Each row is a point on a landscape with many peaks, with its height.
From any point a climber steps to the highest of the 2 points nearest to it. It stops when none of these is higher. Distance is the straight distance between rows; heights are no part of it.
dalom (h 205): [137  92 141 128 176 124 113 152 159 135 131  78 136 155 146 151  95 138
 108 109 138 156 133  98 117 156 155 153 156 146 185 107 142 146 113 120
  98 118 159 122  67]
lilur (h 52): [111 124 121 178  87  79 157 124 123 151  83 170 118 134 111 141 117  95
 195 108 131  92  99 135 187  87  90  48 104 137 113 125 164 154 139 144
 154 164 114  89 156]
gel (h 604): [116 122 140 104 166 116  93 115 124 112 108 112 103 139 115 139 104 103
 168 141 172 139 113 138 147 128 169 107  99 138 116  86  84 124 119 150
 155 123  64 102 114]
vune (h 711): [ 63  89 148 127 195  84  80  97 157  90  85 146 108 142 108 164  78 136
 130 178 148 127 123 122 206 106 183 154 107 141 129  97 119 165 130 151
 149 116 126 120 135]
Luf (h 686): [117 115 111 156 152  76  86 136 133 157 145  77 111 143 116 162 136 108
 175 119 203 151 144 122 122 136 186 141 110 100 214  98 119 131 123 151
 101 135 196 103  71]
gofo (h 668): [ 97 115 137 102 175 113 130 121 150 103  92 179 109 129 115 134 106 167
  92 187  70 110 134 104 185  92 136 182 136 157 102 145 131 152 124 137
 132  86 105 157 131]
libo (h 554): [110 162  76 101 103 135 146 175  89 169 126 136 100 111 139 109 206 153
 172 156 106 106 156 131 106 123  67 136 129  80 163 161 123  88 131 159
  81  87 137 125 112]
Ketu (h 797): [133  58 128 173 125 149 125 201 127 134 140  88 149 167  97 130  63 112
 142 120 122 145 134 137 205 146 116 116 158 143 167 155 136 146 137  98
 125 145 161 120  87]
Git (h 537): [ 97 148  70  82 126 103 131 158 113 170 107 138 103 102 138 141 223 178
 139 164 106  91 153 119  97 125 109 151 148 114 167 163 134 110 118 166
  83  78 146 157 108]
pira (h 721): [122  95  89 129 125 107  84 173  70 137 161  76  89 162 107 116 147 108
 209 140 193 124 180 165 164 156 144 140  91  68 213 124  60 107 123 145
  97 116 123  67 104]
zanov (h 782): [167 137 163 103 152 165 125 124 159  90 146 134 137 107 145 118 116 132
  47 118 104 137 107 125 106 139 138 171 169 163  90 113 117 120 125 113
 144 119 122 154 114]
pelen (h 443): [154  95 102 172  87  97 102 123 110 166 167  93 131 133 113 135  94 106
 168 108 161 142 128 153 110 147 147 126 102  86 177 120 133 120 146 103
 128 157 201 111 127]
potot (h 799): [143 134 124 164  62  71 135  67 151 105  92 159 150  99 146 112 140 114
 105 117  99  84 122 133 132 121 121  92 123 106  83 117 178 200 133 135
 161 187 143 164 207]
Lafi (h 47): [ 98 112 130 159 113  95 143 154 122 155  93 142 110 150  98 142  82 105
 195 120 146 109  99 122 192  86 111  55 116 146 144 131 152 146 150 134
 151 149 106  67 110]
lobu (h 659): [147 111 129 159 150 108 100 122 133 157 156  67 133 130 130 172 104  95
 162  86 215 166 134 131  80 155 187 131 111 121 196  87 113 123 126 133
 114 151 178 111 103]
bifiz (h 126): [142 162 187 141 167 149 163 113 143 149 119 121 148 115 132 119  86 100
 133  86 168 187 106  89 106 112 139  94 138 183 128 108 163 137  96 121
 138 135 109 101 106]
Konal (h 565): [131 170 143 130  89 134 191 154 151 134 135 178 134  93 131  91 133 149
 114 134  88 124 110 121 142 105  58 121 162 118 114 190 170 119 140  99
  99 128 126 136 121]
narot (h 645): [144 117  72 107  90 176 118 125  80 102 177  79 146 130 154 141 205 139
  80 141 111 109 170 191  79 170 110 174 106  65  97 143  86 101 146 103
 155 122 145 158 168]
kika (h 132): [174 172 189 122 106 170 161 113 119 138 170 131 155 106 125  89 116 100
  96  73 142 157 104 130  50 130 141 111 125 167  95 127 100  84 136  88
 163 142  70 122 156]
sez (h 523): [139 131  95 137  71 117 117  71  90 168 163 129 134 109 130 134 167 114
 168 105 169 114 139 159  41 140 131 103  75  83 105 126  75 120 149 105
 170 156 133 130 180]
Dun (h 713): [ 86 168 137  64 181 126 152 156 121 155  86 124 104 114 130 121 170 142
 177 121 149 131 138  89 101 120 140 114 143 166 164 127  93  79  79 199
  69  94  61  94  95]
nom (h 778): [ 97 141 145 132 109  73 131 107 151 108  64 173 116 100 119 108 138 104
 136 169  94  66 118 132 179  76 100  86  97 147  51 113 155 170 122 156
 160 157  84 131 189]
Gize (h 675): [118 110 111 153  77 175 127 117  77 113 159 118 121 152 108  92 119  99
 149 126 134 111 126 163 146 144  96  99  80  74  68 129  91 128 145  64
 181 158 101 108 178]
Pev (h 692): [140 142 171 117 162 132 149 110 186  94  90 179 141 102 135 114  99 124
  57 159  78 120 104 106 164  80 137 166 143 197  74 120 183 183 133 152
 157 113 131 153 140]
resan (h 593): [150 114  88 116  86 186 151 178  54 148 186  72 138 137 144 112 182 134
 129 124 115 134 174 147  81 174  87 149 124  74 140 161 100  85 128  90
 102 113 138 137 128]
Libu (h 727): [108 141 124  90 162 114 156 177 116 159 120 132  93 134 123 120 127 148
 188 134 136 140 127  88 118 114 129  90 148 137 187 137  95  93 101 169
  77  89  68  86  77]
Numef (h 801): [ 78 130 112  93 143  91 131 149 108 155  89 169  75 126 114 150 142 153
 174 179  97  77 136 122 177  80 106 108 113 112 149 128 136 112 110 159
  97 104  98 115 112]
fisov (h 115): [173 133 175 158 110 163 142 106 121 126 182 120 145 140 124  99  90  94
 109  70 161 150 103 140  83 143 146 109 103 154  85 114  94 104 144  69
 174 171  87 118 163]
Tezi (h 632): [ 98 170 140 116 188 118 125  94 152 149  91 128 122 121 147 145 139 119
 132 119 157 152 113  90 103  98 151 118 116 165 148  73 165 136  87 175
 115 118 140 115  84]
katin (h 776): [146  94 129 136 147 127  71 132 128 117 149  85 127 150 124 152 109 112
 125 125 191 143 134 155 122 159 180 133 104 109 143 100  76 118 142 114
 137 134 142 121 125]
Nanir (h 699): [144 113 129  85 148 172  96 142 120  92 161 106 136 130 133 132 154 157
  74 140 108 131 143 156 116 186 135 177 140 126  92 136  53 106 139 116
 131  84  99 149 124]
ganu (h 705): [124  97  92 136 135  82  76 166 110 148 155  74 109 150 109 143 134 106
 194 137 197 124 165 153 138 155 166 147  94  85 234 116  88 112 132 153
 102 111 171  94  88]
motak (h 57): [121 139 123 175 105  80 151 103 129 169  95 156 108 111 105 147 120  98
 182 113 144 113  99 124 133  87 123  57 104 140 120 105 183 150 130 151
 140 175 124  98 145]
pefu (h 493): [145 116  84 153  77  97  89  72 113 132 163 116 125 133 121 126 147 116
 156 104 177 111 133 178  84 152 150 126  82  66 126  94  88 107 152 119
 166 173 178 127 177]
varo (h 671): [124 176 113 100 147 117 138 149 143 177 126 117 131 103 136 152 189 143
 133 109 140 146 147  95  45 143 132 127 165 146 173 158 130 102 120 162
  84  94 137 133  94]
gefi (h 292): [190 147 148 145  68 142 151  98 134 103 168 127 179 119 157 117 120 124
  43  83  91 133 116 143  61 140 124 139 152 106  89 138 142 121 143  93
 160 167 143 158 157]
gad (h 749): [124 121 146 151  98 119 140 134 146 110  87 166 124 117 114 117 109 123
 124 140 104  88 122 135 189  96 110  96 116 133  74 134 146 165 144 112
 166 149  98 123 171]
dekib (h 828): [133 153 150  93 166 151 145 142 158 110 129 144 133 110 146 125 124 163
  81 126 105 152 117 106 127 129 133 159 169 172 115 145 135 122 127 141
 106  88 110 149  86]
fovu (h 862): [134 122 177 117 169 158 162 170 163 121 138 126 141 140 135 114  85 147
  90 109 118 165 115  88 136 134 132 141 181 174 148 145 151 119 123 124
 100 108 126 115  71]
Teput (h 365): [181 120 153 180  66 138 174 141 143 148 133 122 180 130 118 121  74 121
  92  65  89 157 113 122 128 139 106  92 150 148 113 156 182 162 153  88
 145 170 179 133 155]
gal (h 689): [ 88  90 139 112 198 108  97 104 145 121  92 168 110 142 110 150  89 153
 113 184 102 121 136 121 204 113 159 168 112 156 118 128 116 152 126 141
 145  91  98 142 136]
Lur (h 667): [132 131 126  80 156 165 120 155 120  98 142 137 120 114 144 132 172 175
  76 153  90 125 151 137 120 146 124 188 157 135 121 156  75 109 134 135
 101  74  95 160 115]
lafun (h 730): [ 89 101  99 153  92 179 129 129  89  84 103 135 106 149 112  99 112 131
 158 190 106  87 142 149 220 113  90 127 103  92  88 154 125 144 137 103
 148 129 103 126 162]
Tumu (h 839): [127 197 156 111  92  76 141  73 143 141 106 172 127  75 135 102 195 123
 108 130 119  77 115 135  65  97 117 103 104 121  59 129 161 135 123 153
 146 144  90 163 189]
tonu (h 758): [105 108 122  87 178 133 140 170 133 129 119 159 110 147 123 129 108 169
 147 159  93 110 135 104 166 119 136 147 156 150 177 139 125 123 125 136
  69  85 118 115  75]
fikem (h 720): [122 109 100 143  72  86 127 113 124  97  83 147 141 132 137 112 147 136
 125 176  57  70 147 122 180 127  81 125 133  72 115 152 189 187 135 133
 125 142 161 174 184]
kefid (h 349): [178 136 141 163  74 119 181 144 165 114 123 148 171 118 131 103  98 131
  89  99  74 135 115 118 143 127  92 117 175 145 113 169 188 159 140 100
 138 153 154 131 148]
nule (h 745): [ 84 108  84 102 126 159 111 126  70  98 119 145  96 136 129 113 152 161
 130 203  94 104 161 130 183 124 102 183 118  75 113 159 103 124 121 117
 118  80 103 144 145]
kaso (h 582): [108 139 119 102 151 112  91  87 133 125 119 124 105 122 115 146 147 111
 166 123 187 136 128 141 102 137 168 109  89 138 103  84  80 126 112 150
 154 136  97 116 134]
Gat (h 624): [120  91 136 122 141 139  96 142 117 102 135 115 111 166  91 126  82  99
 156 143 163 133 129 147 180 143 153 115 103 127 123 110  71 123 131 114
 140 133  75  96 125]
moto (h 146): [169 178 203 111 151 179 166 119 136 121 166 126 143 123 132  87 105  96
 107  72 146 182 118 117  82 138 126 119 136 177  93 129 106  91 114 110
 138 130  54 111 122]
Lukul (h 269): [197 146 153 151 113 151 144  86 131 109 169 117 170 110 144 137 114 114
  52  74 120 161  98 142  46 150 143 143 127 156  96 112 119 119 136  90
 159 150 135 146 157]
nogi (h 817): [ 89 160 129  95 154  77 126 131 127 170  87 162  69 114 120 132 179 138
 156 165 122  79 118 119 119  82 106 104 120 130 129 132 143  90 113 182
  86 111  96 129 119]
vosat (h 591): [ 62  90 126 105 231  99 105 130 149 126  99 150  89 162 123 178  93 180
 143 189 135 126 149  82 178 105 181 184 125 162 196 120 131 150 100 168
  87  87 125 138  85]
Boz (h 818): [130  91 162 159 132 135 148 197 138 141 133 112 147 150 112 132  60 126
 132  89 115 153 116 112 170 140 106 102 153 170 150 134 146 151 132 104
 118 149 138 107  88]
Ladut (h 384): [168  95 159 210  91 135 175 148 119 170 150 100 177 146 109 126  56 105
 125  60 128 165 104 126 117 120 120  80 127 150 143 144 149 140 146  91
 151 182 156 126 139]
vonel (h 742): [113 124 148  96 170 130 144 180 148 152 115 131 104 134 133 129 112 147
 169 127 132 131 129  92 123 123 129 120 161 152 175 142 135 112 119 134
  72  96 111 104  66]
Relo (h 712): [108 112  73 115 113 140  88 108  92  88 141 120 119 128 134 140 185 141
 116 191 107 110 163 160 157 145 117 174  97  62 105 141  86 122 139 111
 142  94 126 154 159]
libom (h 681): [132 109  65 122  92 142  75 110 107 104 163  89 135 130 131 139 178 141
 121 157 142 109 158 185 115 159 132 163  92  73 113 122  79 121 141 111
 147 126 161 144 162]
vona (h 693): [109 184 134  78 180 135 147 132 125 168  96 109 109 112 133 141 171 116
 174 108 168 157 135 113  74 120 130  98 131 169 120 116  94  97  86 179
 116 109  48 109 117]
rano (h 670): [101 207 144  83 179 133 138 102 129 149 108 136 118 110 142 129 172 100
 161 105 161 144 118 113  87  98 146 100 113 165 101  86 133 101  80 177
 139 119  79 108 129]
tinom (h 75): [148 115 149 195  94 128 128  83 144 145 132 137 154 149 104 135  63  81
 183  84 188 147  93 152 124 120 153  67  93 155 104  95 131 161 139 102
 185 209 142 115 158]
megis (h 677): [115  72  96 132 124 143 119 159 124 108 143 135 119 144 138 135 125 167
 101 170  76 124 152 122 185 138  85 165 155  96 165 153 140 138 127 106
 101  99 158 148 111]
lofun (h 738): [102 104 136 152 161 110  79  97 172  85  96 134 139 146  87 149  67 115
 129 150 160 140 115 145 196 130 165 141 101 141 104 102 120 164 157 132
 173 143 140 117 150]
Pufos (h 768): [ 77  95  91 107 151 153 111 152  78 111 123 144  68 152 115 136 125 149
 170 210  95 105 167 128 211 115 119 158 126  88 157 164  98 109 118 133
 110  89  77 124 116]
lim (h 731): [130 187 164  92 166 120 142  81 185  98 102 167 133  94 159 114 134 115
  68 145  92 128 100 104 126  77 145 169 147 188  69  83 194 158 101 175
 157 117 119 152 124]
kupi (h 840): [119 107 191 129 165 146 164 181 155 125 114 118 134 142 116 100  58 122
 140 101 128 163 123  87 161 136 124 109 172 189 156 137 137 136 114 120
  86 123 104  98  60]
Vam (h 767): [140  95 118 141 128 117  83 115 152  84 112 136 132 143 123 140  90 134
 109 141 141 117 111 149 179 124 149 139 117 128 108 111 123 157 155 116
 165 129 148 124 142]
Tesap (h 800): [143 117 112 156 108  90 105 108 146 109 120 136 141 121 124 138 121 126
 117 139 121 124 109 143 138 138 136 112 119 121 101 119 157 165 149 128
 152 144 164 130 146]
povok (h 476): [138 114  83 157  84  86  68  81 115 110 132 113 113 133 106 138 157 131
 167 144 180 111 133 177 130 135 157 136  73  63 139 104 114 132 160 134
 156 167 176 120 159]
veket (h 786): [ 68 107 116  96 160 126 150 141 112 135  99 183  75 136 121 116 123 166
 167 200  80  88 143 127 207  94 116 136 134 129 132 159 122 111 120 145
 103  90  79 124 126]
siso (h 771): [147 178 150 110 156 140 117  68 165  91 111 136 148 101 153 138 150 111
  58 123 119 144 112 107  92  97 153 155 135 170  82  80 168 144 110 153
 159 121 127 148 139]
Tidu (h 655): [130  83 107 146 112 172 145 179 132  90 153 101 144 154 139 121  99 150
  87 152  50 126 148 114 187 146  91 150 166 119 143 164 145 123 141  85
 106 131 171 139 111]
Kop (h 246): [187  99 146 164 111 146 101  84 141  87 177 101 160 137 142 139 112 121
  70  77 135 139 115 165  61 148 176 131 119 115  95 100 125 118 149 100
 171 177 157 146 140]
Bape (h 64): [131 140 151 171 127 106 127  77 150 148 106 129 125 120 119 141 100  93
 179  98 177 141  96 136 116 107 158  70  96 143 107  84 158 154 112 137
 165 174 127 100 139]
fufo (h 803): [120 170 165 122 105  76 137  85 145 113  77 183 116  68 129  97 164 102
 114 163  96  62 114 129 130  80 112 104  95 130  33  99 164 143 122 156
 149 162  93 157 198]
Nuzim (h 790): [172 134 162 121 161 169 119 124 165  95 142 104 152 121 168 155 121 126
  27  96 117 163 101 119  75 133 149 181 169 163 112  96 150 130 118 122
 136 118 160 144 106]
gez (h 752): [104  93 109 145  93 163 152 173  83 108 108 132 129 163 113 111  88 115
 174 169 102 117 144 142 230 114  79 105 120 114 119 154 120 137 148  97
 138 131 124 112 139]
lorus (h 583): [147 136 129 134 107 137 149 168 124 152 151 146 124 122 139 104 131 137
 127 121  96 137 121 101 120 129  86 124 163 114 133 170 154 122 144  94
  96 119 143 131 113]
ruza (h 603): [ 77 108 120  92 207 112 119 121 166 125 103 128 112 146 137 167 124 159
 108 168 131 132 133  82 155 109 168 171 154 154 178 114 145 151 101 160
  93  97 153 147  77]
vamuz (h 841): [114 157 119 107 138  99 120 109 123 165 102 150 103  97 130 134 187 138
 140 139 151 116 124 127  85 100 113  98 107 130 104 121 121 103 126 156
 110 116 120 127 140]
kitu (h 725): [171 142 125 105 108 151 135 134 121 116 163 117 143 111 147 121 161 144
  71 112  96 125 119 142  68 158 114 149 146 115 102 144 109 100 141 102
 133 103 138 144 131]
vovug (h 614): [125 211 129  76 110 115 148 118 145 144 132 162 130  64 138 117 218 155
  86 127  99 106 116 126  79 121  94 153 165 118 104 172 138  98 132 155
 124  87 105 169 141]
Masez (h 606): [165 101 121 148  75 145 139 155 118 140 166 108 151 124 139 115 107 136
  93 102  91 133 122 136 115 148 105 118 147 100 135 155 147 120 150  88
 117 143 165 137 120]
kek (h 196): [136 104 147 134 166 136 124 158 129 154 157  60 140 131 144 154 126 125
 110  75 148 168 146  96  70 166 157 141 148 151 196 123 117 116 111 132
  73 132 158 112  80]
Gumoz (h 726): [106 116 150 130 127 111 161 131 158 113  83 159 131 126 109 111  99 140
 118 145  96 119 113 118 204  94 117  94 139 175  88 140 158 177 144 132
 148 141 115 116 137]
vez (h 737): [150 116 126 112 144 153  99 137 125 100 149 100 128 130 135 132 120 135
  97 123 145 136 129 138 115 158 157 150 124 134 103 105  74 119 138 118
 139 110 116 131 134]
kod (h 650): [ 96 190 150  98 192 142 132  78 127 134 110 125 136 105 150 125 165  93
 140  95 176 168 109  96  90  87 148 114 122 172 124  52 154 131  63 165
 130 131 113 106 118]
kuf (h 43): [ 72  97 120 139 140  99 133 173 124 138  83 131 103 170  90 155  66 117
 193 135 147 117 117 116 209 114 135  84 123 138 192 126 130 143 142 147
 122 133 111  81  77]
Zipet (h 777): [135 110  93 138 115 122  68 117 102 132 167  80 128 140 102 137 145  96
 174 105 216 128 139 178 103 169 170 118  75  83 135 104  38  97 134 132
 162 147 125  97 162]
Timid (h 87): [156 108 160 174  93 156 133 109 140 133 142 136 143 155 103 107  53  81
 155  86 165 137  93 152 136 133 138  60  88 166  89 109 106 148 146  95
 197 182  90 110 160]
dufen (h 743): [119 109  86 133 120 121  79 134  83 145 157  91  96 146 121 134 149 108
 190 147 193 111 165 169 133 148 151 123  82  79 157 119  55  97 147 129
 133 129 124  98 134]
Mise (h 135): [145 191 179 100 172 153 158 124 157 127 130 144 127 105 141 105 122 116
 114 104 146 166 100 103 103 121 132 114 146 182 107 110 134 112  98 139
 132 118  73 104 116]
lomo (h 696): [ 86 180 124  83 162 133 163 155 130 186 103 136 127 116 142 134 199 138
 156 108 161 144 148  91  72 125 116 127 163 163 172 142 121  79  94 201
  74  86  98 125  88]
rik (h 332): [186 162 151 147  88 112 167 116 179  95 125 158 169  96 149 121 119 132
  54 110  57 134 114 116 105 117 110 144 178 141 106 141 209 152 139 120
 127 138 167 151 128]
Noko (h 555): [122 153  99 117 108 107  89  81 111 143 137 134 114 106 112 137 165 112
 166 127 167  99 116 155  83 135 141 106  69 105  86 108  87 119 137 138
 163 156 106 125 175]
roko (h 172): [175 150 154 116 142 170 140 150 118 163 155  80 155 116 145 147 147 115
 103  56 172 168 143 101  22 172 137 128 157 160 156 133  93  74 107 133
 100 108 114 123 123]
Tosid (h 99): [162 117 161 161  86 169 149 128 117 122 169 121 145 157 110  97  68  80
 114  90 138 138 101 152 134 133 108  86 107 154  62 122 105 122 151  73
 186 183  81 117 167]
zag (h 403): [172  82 145 197  76 155 143 125  87 170 178  97 167 165 116 122  74 105
 143  64 138 142 128 141 111 140 124  93 105 120 150 132 116 113 160  67
 145 185 155 127 153]
Zabed (h 159): [158 175 170  97 154 160 156 142 124 147 155 108 143 105 133 116 142 120
 113  68 155 174 128 107  54 161 137 134 152 159 122 141  84  81 110 135
 105 108  71 128 119]
kirid (h 630): [166  87 118 162  90 143 128 153 146 101 151 105 151 150 123 132  95 138
  70 111  74 138 123 143 164 137 105 140 156 112 126 142 153 159 141  89
 127 142 175 151 124]
lod (h 698): [106 105  66 137  93 154 126 165 104 126 131 113 109 148 140 116 134 149
 137 175  69 113 154 122 172 129  76 155 138  76 172 164 166 152 131 110
  82 112 186 143 107]
tes (h 590): [118 186 133  88 104 114 163 133 147 127 129 184 130  73 137  86 198 167
 102 169  80 102 114 128 120 108  75 153 154 112 108 190 147 107 128 152
 106  99 102 175 132]
voz (h 186): [174 118 154 146 160 148 141 161 116 181 182  61 155 134 136 144 139 115
 117  51 143 180 153 104  31 171 146 147 148 143 199 124 110  94  96 125
  81 130 152 134 110]
Baro (h 503): [ 76 168 137  74 190 114 134 103 163 131  89 180 108 101 151 130 171 186
  90 168 104  98 119 100 125  87 139 182 158 176 135 134 152 119  95 179
  79  80 129 174  97]
nif (h 572): [103 172 116 114  97 114 166 141 121 134 121 183 117  94 140  93 176 171
 123 158  74  94 122 118 140 104  59 137 161  95 128 179 174 118 133 127
  78 105 127 159 123]
vov (h 728): [145 147 135 129 153 121 102  71 172 111 112 119 151 126 151 150 132 123
  92 106 150 155 105 128  87 119 168 145 133 147 101  87 166 147 114 139
 153 142 171 142 132]
gesu (h 228): [171  98 142 148 132 131  94 117 147  95 155  83 160 136 131 159  98 132
  68 100 121 146 108 141 111 166 158 151 139 129 113 113 138 139 153  98
 145 147 173 149 122]
vikez (h 704): [103 104 104 162  64 180 137 121  82  94 118 123 112 146 128  87 124 102
 165 166 122 102 131 154 183 131  73 110  86  62  76 141 127 150 149  74
 167 148 110 119 176]
Pav (h 756): [135 135 113 139  82  72 120  86 137  99  84 167 142  99 156 109 160 134
  89 157  68  75 131 135 143 118 110 128 136  85  92 123 185 178 133 137
 138 137 157 181 176]
dek (h 581): [ 62  75 110  95 203 111 118 143 112 127 121 149  86 179 114 159 103 170
 155 197 117 116 164 109 206 126 184 189 119 133 199 146  98 128 116 161
  89  92 108 123 103]
Ruvo (h 118): [124 197 188 130 174 147 181 101 122 165 113 140 138 118 152 116 112  87
 174  77 190 186 112  79  85  98 145  85 135 171 160  83 159 114  67 140
 108 138  87  85 100]
nufib (h 772): [ 73  85 133  91 187 148 149 171 102 118 108 180  95 169 105 127  92 186
 170 200  77 110 150 102 213 104 127 138 162 144 165 155 110 125 124 137
  91  95  92 117  85]
das (h 827): [147 116 141 136 144 128  65  95 121 114 157  80 145 144 113 145 124  96
 163  92 229 144 130 162  89 174 190 120  87 131 132  86  47 104 123 136
 163 164 130 114 141]
sipuz (h 879): [130 202 140 114 109 111 146  76 128 158 107 163 120  80 141 123 181 119
 124 118 143 115 112 126  56  97 126 104 121 142  83 125 146 114 115 164
 134 126 101 134 168]
laba (h 313): [196 145 133 130  97 125 146 105 165  92 148 139 174 110 151 134 122 142
  49 106  60 137 104 136  75 152 122 155 168 113  95 138 170 140 144 119
 140 132 168 163 140]
duf (h 682): [146 153 119  78 114 171 146 150 108 110 164 143 137 114 139 109 196 163
  75 140  80 130 145 144  90 157  81 176 165 102 113 174 106  94 128 108
 113  81 106 173 117]
zed (h 615): [129 109  65 127  76 188 125 147  58 126 197  53 145 128 147 126 199 140
 106 130 130 123 196 175  75 182  95 168 118  62 123 160  70  77 139 103
 120 114 148 150 143]
fori (h 424): [145  83 127 201  86 134 130 147  97 173 150  98 130 157 102 135  75  79
 193  79 167 136 121 138 134 143 146  87 103 107 185 134 123 115 151  86
 137 174 165 105 134]
gekob (h 39): [107 101 133 126 164  94 113 164 120 144 112 107  94 165 118 140  91 123
 196 133 159 138 129 131 159 133 147  92 128 123 187 103 109 131 126 138
 100 118 109  79  77]
Tikab (h 618): [ 75 151 146  96 223 125 117 104 145 128 108 125 114 141 154 152 139 142
 120 137 165 153 132  87 130 102 165 155 145 169 160  82 159 150  79 174
 106 111 138 133  76]
goke (h 697): [131 134 148 117 118 122 156 136 175  91  89 191 153 119 126 108 101 146
  83 160  64 114 123 118 176 104 119 146 161 179  71 151 172 174 138 128
 150 125 129 150 139]
Kulu (h 774): [123  77 102 165 100 146 131 178 105 123 125 115 131 163 116 122  89 118
 150 132 123 131 131 136 199 143  86  92 131 121 148 145 145 151 141  92
 143 136 152 109 120]
zoluz (h 647): [120  96 124 151 102 150 101 129  85 118 150 120 111 169  99 102  93  99
 184 134 154 124 121 172 181 146 118  99  92  90 108 114  73 113 138  86
 173 149  96  96 149]
mor (h 571): [115 144  81 108  86 156 150 153  55 162 157 117 115 113 136 102 201 136
 154 145 122 118 163 145  89 147  68 131 117  71 142 175  99  89 136 117
  98  98 120 122 137]
kugi (h 519): [ 99 164 105  82 144 100 123 136 156 156 107 156 119  94 138 133 186 185
 105 164 103  97 130  98 102 112 118 167 161 145 146 153 163 116 121 182
  74  82 158 182 108]
Rifeb (h 458): [143 102  73 173  75  92  83 118 109 135 161 102 125 137 121 138 143 117
 164 128 150 127 146 162 132 150 140 135 100  53 178 121 139 143 149 116
 129 157 217 127 144]
kule (h 722): [ 94  90  80 152 100 119 127 164 100 127  80 146 122 150 129 130 128 137
 164 183  79  96 153 113 229 102  82 139 125  84 172 166 170 161 136 126
 102 112 174 125 124]
fur (h 688): [152 135 120 141 140 114  82  63 161 104 137  97 154 121 138 170 131 117
 107 101 177 154 119 135  72 148 192 142 116 119 128  77 125 137 129 134
 151 153 195 142 132]
keni (h 744): [113  98  87 154  86 101 127 143 122 121  87 144 119 133 126 119 124 130
 136 159  89  95 134 125 184 112  87 118 121 101 132 149 166 170 144 113
 123 143 165 125 148]
Nimar (h 849): [174 129 125 167  77  95 143  79 147 112 115 144 159 126 124 119 104 115
 115  99 110 110 100 128 112 131 128  99 115 112  98 120 175 174 143 115
 167 175 157 144 180]
Kugit (h 215): [156 113 135 152 146 128 116 130 170 114 129  98 153 138 136 157  87 132
  81 108 125 165 119 111 127 151 151 141 149 147 145 114 152 155 128 113
 128 138 189 136  92]
sidop (h 644): [135 171 123  83 129 119 141 147 136 155 133 143 126  94 139 125 177 150
 105 112 126 135 133 111  80 138  95 133 156 132 128 159 131  93 132 150
 100  87 125 141 117]

Call two points neighbours if one is among the 2 nearest of the other. Go from one point of each pair to the other, from neighbour to neighbour, staying as high as possible. Name the lowest point that can't be avoided.
siso, Nimar -> gofo
Nuzim, fovu -> zanov
siso, sipuz -> Pev
Nimar, keni -> fikem

Where does a climber stop that starts at each point below?
roko -> fovu
kuf -> moto
Konal -> keni
kugi -> sipuz
gekob -> sipuz
Libu -> sipuz
Lukul -> fovu
Noko -> fovu
gofo -> sipuz
lafun -> fovu
